Each row is a point on a landscape with many valleys, with its height.
A ball rolls from a point to whichever of its 2 nearest points has the largest drop for the distance, and stops where none of them is lower. Distance is the straight distance between rows; heights are no part of it.
J_749: [135 155 109 101 141 126 125 144  77 196 140 148  63 129 138 150 170 118
 152 118 114  69]  h=610
J_33: [ 75 135 135  98 112 147 113 100  75 148 152 139 129 117 141 122 142 113
 103  86 141 149]  h=231
J_459: [148 146 141 121 155 161 144 119 127 184 120 114 117  86 153 173 138 115
 153 107 121 167]  h=199
J_765: [128 132 120 151 127 113 131 120 145 178  91 109 127 102 137 113 146 131
 156 151 111 142]  h=283
J_93: [ 77 101 111 119 116  96 138 118 155  77 106 126 159 135 125 108 117 120
 146 168 162 131]  h=354
J_488: [137 103 116  87 138  62 156 174 169  14 126 110 164 154 111  99 118 157
 137 160 150 105]  h=261
J_699: [110 160 128 145 131 193 112  95 115 170 167 108 173  94 122 128 116 123
 105 115 154 186]  h=133
J_165: [170 140 133 128 121 114 126 135 127 171 132 128 151 117 121 120  93 141
  64 122 116 177]  h=417
J_919: [118 126 115 176  95 137  96  92 163  89 127 107 170 130 137  91  77 141
 100 115 161 202]  h=464
J_688: [107 161 102 132 117 153 151  82 170 143 127  99 179 125 124 126 138 124
 110 151 140 143]  h=198
J_730: [132 115 103 155 148 148 148 140 174 118 113 123  75 161 108 150 180 124
 213 141 100  61]  h=61
J_518: [167 120 129 106 133  90 162 139 159  83 127  97 161 146 123 156 109 141
 103 206 140  99]  h=263
J_756: [143 115 150  97 121  83 124 118 125  75 158 117 126 107 108 104  84 161
  93 150 158 149]  h=202
J_840: [ 92 130 129 137 101 111  82 125 127 110 146 150 159 110  98  75  87 148
  95 112 161 179]  h=462
J_563: [151 142 112  87 119 154 178 131 152 147 120 120 112 145 138 161 163 110
 138 120 135 119]  h=385
J_795: [138  96 131 116 148  81 135 157 172  40 126 126 124 148  93 123 133 149
 165 175 143  80]  h=288
J_5: [ 93  96 129  92 118  92 114 137 142  82 129 139 151 167 109  78 120 139
 104 117 123 114]  h=474
J_594: [116 107 113 127 127 112 173 121 187  57  98 113 119 174 145 154 161 111
 141 137 109 100]  h=415
J_807: [106 146  99 131 104  96 155 103 175  86  84 111 204 138 124 121 108 106
  96 186 192 151]  h=391
J_162: [105 155 120 139 127 161 101 103  70 173 121 129 153 110 161 130 129 118
 123  71 113 180]  h=291
J_988: [ 71 162 131 146 101 170  98  82 109 132 162 136 163  93 134 122 128 121
  89 110 178 197]  h=83
J_84: [127 136 154 124 150 144 109 122 129 153 114 140 103  88 153 174 126 110
 121 136 157 163]  h=148
J_941: [142 170 139  89 118 142 146 105 138 125 131 136 145 100 146 162 120 102
  86 164 193 159]  h=439
J_341: [171 136 112 177 151 147 132 188 147 155 145 141 103 137  91 146 174 135
 158  92  20  71]  h=627
J_670: [115 128 120 142 146 108 109 155 110 141 152 122 102  90  87 106 124 154
 123  93  90 163]  h=410
J_676: [134  85 128 140 114 115 156 156 184  69 110 116 161 160 112 101 115 147
 136  89  72 146]  h=339
J_591: [121 135 126 181 122 140  84 115  87 158 133 125 157 111 142 107  90 137
 113  73 114 190]  h=340
J_917: [139 125 122  95 122  70 140 139 151  48 126  92 163 148 104 106 115 167
 110 189 179  95]  h=240
J_779: [147 140 138 117 149 131 123 146 133 177 109 161 105  93 137 170 140 123
 140 163 130 109]  h=79
J_494: [ 96 121 131 101 115 120 115 124 116 133 148 122 109 106  95  87 145 147
 146 144 166 132]  h=431
J_332: [101 119 132 138 148 105 100 136  71 175 127 137  96 108 129 132 140 125
 149 111 100 124]  h=232
J_208: [118 115 168 117  88 151  99 101  97  91 159 121 167 117 149  93  69 141
  52 132 185 181]  h=507
J_827: [ 45  99 121 130 123 108 115  92 108  94 123 143  93 142 173 126 161 108
 143 107 116 129]  h=242
J_824: [143 133 151 103 114 124 108  92 123 116 145 119 128  94 142 130  88 157
  87 151 161 169]  h=182
J_73: [120 137 130 118 111 148 142  48 158  98 131  98 197 131 153 132 104 129
  75 189 187 165]  h=177
J_173: [140 135 128 143 140 156 116  87 131 185  97  95 139  80 149 135 143 131
 156 134 130 187]  h=241
J_192: [140 173 126 121 173 158 118 136  79 199 117 142  65 104 173 171 189 116
 185 103  93  73]  h=516
J_260: [126 118 117 126 113 120 152 142 137 166  76 126 137 117 135 141 150 101
 151 146 160 133]  h=326
J_753: [177 160 114 144 170 168 145 139 112 177 128 121  51 123 157 174 197 124
 201  97  66  68]  h=370
J_667: [120 122 126 136 135 119 122 196 110 132 154 178  74 175  75 129 140 118
 177 104  93  29]  h=598
J_877: [107  89 107 106 144 100 144 147 172  64 122 136 126 177 129 114 140 139
 127 122 107  92]  h=446
J_36: [ 85  97 141  93 123 100 120 143  92 108 145 157 112 164 103  96 123 127
 130  85 105  92]  h=500
J_423: [112 151 108 147 150 165 116 141  99 118 145 155  40 174 134 156 188  99
 191  93 102  48]  h=502
J_957: [ 88 127 128 122 146 110 103 176  79 125 149 176  82 165  96  98 138 115
 159  83  83  67]  h=536
J_586: [168 147 146  95 131 110 124 159 101 150 132 164  55 116 111 161 142 132
 143 175 146  45]  h=458
J_169: [157 103 144 146 141 124 150 147 163 118 117 105 152 127 109 126 119 137
 119 123  79 155]  h=306
J_936: [ 74 152 115 124  90 148 131  73 125 135 144 121 158 116 139 120 148 118
 110 147 181 151]  h=147
J_855: [115 118 139 159  88 142  91 112 100 121 160 134 180 150 126  66  57 146
  72 111 144 174]  h=486
J_368: [144 148 114 172 107 147 145  81 151 129  89  95 171 128 187 137 102 106
  95  79 110 210]  h=447
J_321: [196 157 126 144 158 164 143 169 127 144 119 154  29 155 140 175 177 111
 185 118  93  44]  h=91
J_716: [146 166 131 117 145 138 122 157  60 224 142 150  88 119 120 142 149 125
 122 120  63  75]  h=537
J_189: [152 110 142 113 139 100 132 168 137 122 133 136 126 136  76 126 113 143
 133 158 129 102]  h=333
J_375: [148  98 130 118 153 135 168 120 162 113 102 102 131 137 120 146 136 127
 167 180 146 114]  h=297
J_825: [150 132 118 160 145 124 126 178 106 181 141 129 129 128  98 124 155 143
 131 101  23 104]  h=529
J_558: [175 139 130 189 165 147 112 148 105 200 129 119 160  86 110 132 118 146
 119  75  42 175]  h=412
J_582: [ 84 116 126 138 135 110 116 151  95 150 109 156  97 129 138 128 160 109
 176 109 134  93]  h=304
J_10: [106 130 132 128 147 136 117 146 122  89 140 149  29 141 145 149 179 110
 183 136 139  59]  h=596
J_657: [141 122 146 139 162 120  92 133  83 191 108 150 107  89 156 170 139 108
 126 134  85 120]  h=164
J_998: [ 75 106 136 154  88 143 113  92 142  68 128 138 175 142 154  72  78 125
 105  84 186 202]  h=437
J_312: [138 113 119 144 112 118 134  62 182  97  78  86 158 117 168 128  99 127
  98 153 140 198]  h=430
J_575: [103  73 129 105 125  78 110 138 144  72 108 127 125 133 129 118 138 137
 167 185 183  91]  h=324
J_299: [101  87 136 139 120 125 128 123 124  82 132 126 177 150 125 102  81 125
 123  92 147 177]  h=411
J_606: [138 117 113 129 132 114 139 194 138  95 151 144  87 173  69  88 156 145
 168  96  89  31]  h=676
J_599: [ 55 119 125 125 138 131 107  89  68 152 130 135 130 139 178 127 168 110
 137 100 120 130]  h=160
J_640: [147 109 135 111 116  73 118 132 139  54 133  99 172 130 122  77  73 169
  95 171 181 156]  h=218
J_83: [140 136 163  84 127  93 117 160  80 155 137 171  84 110 102 144 109 133
 115 157 147  93]  h=488
J_953: [ 96  99 113 147 149 122 124 160 146 101 129 142  95 161 107 137 155 126
 190 144 101  75]  h=217
J_973: [105  94 135 124 117 138 155 119 132  99 122 119 137 147 118 124 123 122
 151  78 124 159]  h=387
J_106: [147  88 143 128 144 139 157 146 150 112 116 106 114 141 128 145 145 130
 163  99  89 123]  h=345
J_399: [162 110 103 163 154 127 134 188 155 126 143 140  68 155  90 123 164 135
 192  96  51  43]  h=738
J_643: [123 125 119 121 148 144 169 141 170 122 115 117 116 147 128 157 166 111
 194 173 151  56]  h=233
J_291: [149 157 144  81 125 122 134 146 110 149 153 149 117 101 120 153 127 129
 113 173 189 121]  h=463
J_282: [177 106 127 125 127 112 158 130 178 102 113  99 172 129 124 132 115 131
 103 161 138 147]  h=282
J_874: [142 135 128 123 132 119 125 137 112 164 148 144 130 131 117 130 118 137
  73 152 102 121]  h=444
J_592: [140 152 135  81 130 167 185 105 132 154 117 123 143 122 148 177 130  97
 122 128 163 145]  h=420
J_505: [178 138 118 111 140  86 137 188 133 110 134 145  85 145  90 131 135 138
 141 170 146  45]  h=390
J_80: [115 162 108 128 103 169 151  35 168 138 107  97 202 118 166 126 112 115
  96 165 155 175]  h=196
J_228: [ 80 114 115 125 120  97 100 163 116 106 131 153  94 118  99 111 139 128
 161 139 165  87]  h=381
J_652: [159 137 120 133 142 154 129 163 132 109 148 165  35 199 132 157 168 107
 192 109 110  19]  h=353
J_673: [150 134 143 118 133 125 125 159  81 181 149 152 105 135  93 144 114 137
 107 131  71  76]  h=482
J_695: [163 141 153 125 110 147 113  65 143 112 139  97 168 106 162 126  69 144
  64 178 190 176]  h=158
J_101: [136 132 139 171 142 145 103 135  86 183 153 116 142  84  96 120 106 145
 127  93  83 190]  h=378
J_623: [ 92 127 127 130 100 116 141 100 149  73 112 131 178 135 132 113  90 120
 113 143 203 159]  h=375
J_390: [ 97 127 115 122 109 125 136  75 150 103  95 108 135 129 165 125 135 118
 113 113 141 188]  h=414
J_35: [123 124 103 131 133 114 164 103 181 112  97  98 134 146 146 140 147 118
 129 122 112 138]  h=389
J_63: [ 96 141 163 122  93 150  84 100  39 147 156 156 134  86 142 106  84 128
  70 110 169 173]  h=548
J_152: [174 147 119 151 107 155 117 105 120 184 112 108 157 116 171 124 107 112
  69 121 113 191]  h=386
J_829: [178 128 124 175 100 150 118  93 151 141 106  91 169 139 155 105  76 134
  86  83 110 201]  h=421
J_569: [119 147 156 122  82 162  97  68  77 123 147 143 165  96 175 114  82 115
  58 116 204 181]  h=525
J_684: [ 83 104 133  71 112  94 140 145 125  56 158 146 122 167 114 108 128 137
 104 150 149  92]  h=494
J_866: [179 137 131 145 159 140 144 179 157 185 116 136 126 104 115 173 146 126
 159 157  94  77]  h=200
J_70: [157 174 127 150 119 172 111  91 102 187 118 106 176 104 179 126 104 122
  94  62 100 206]  h=344
J_852: [182 120 134 130 137 126 160 159 180 144 121 124 137 135 104 161 133 127
 155 162 112 107]  h=287
J_441: [176 147 131 148 154 146 126 161 135 193 119 125 127 107 108 152 145 131
 112 108  56 139]  h=465
J_760: [100 124 133 125 105 124 114 110 117 129 167 126 127 111  97  80 124 147
 120 103 129 164]  h=438

For each start below, name the point where the ball stops.
J_208 | J_779
J_83 | J_779
J_606 | J_35

Call two points neighbours if one is among the 2 nearest of the other. Go from one point of each pair to the other, from neighbour to neighbour, staying as low as possible. Name the highest point that can't be avoided.
J_695, J_730 | J_582
J_599, J_695 | J_162
J_695, J_988 | J_688
J_779, J_730 | J_375
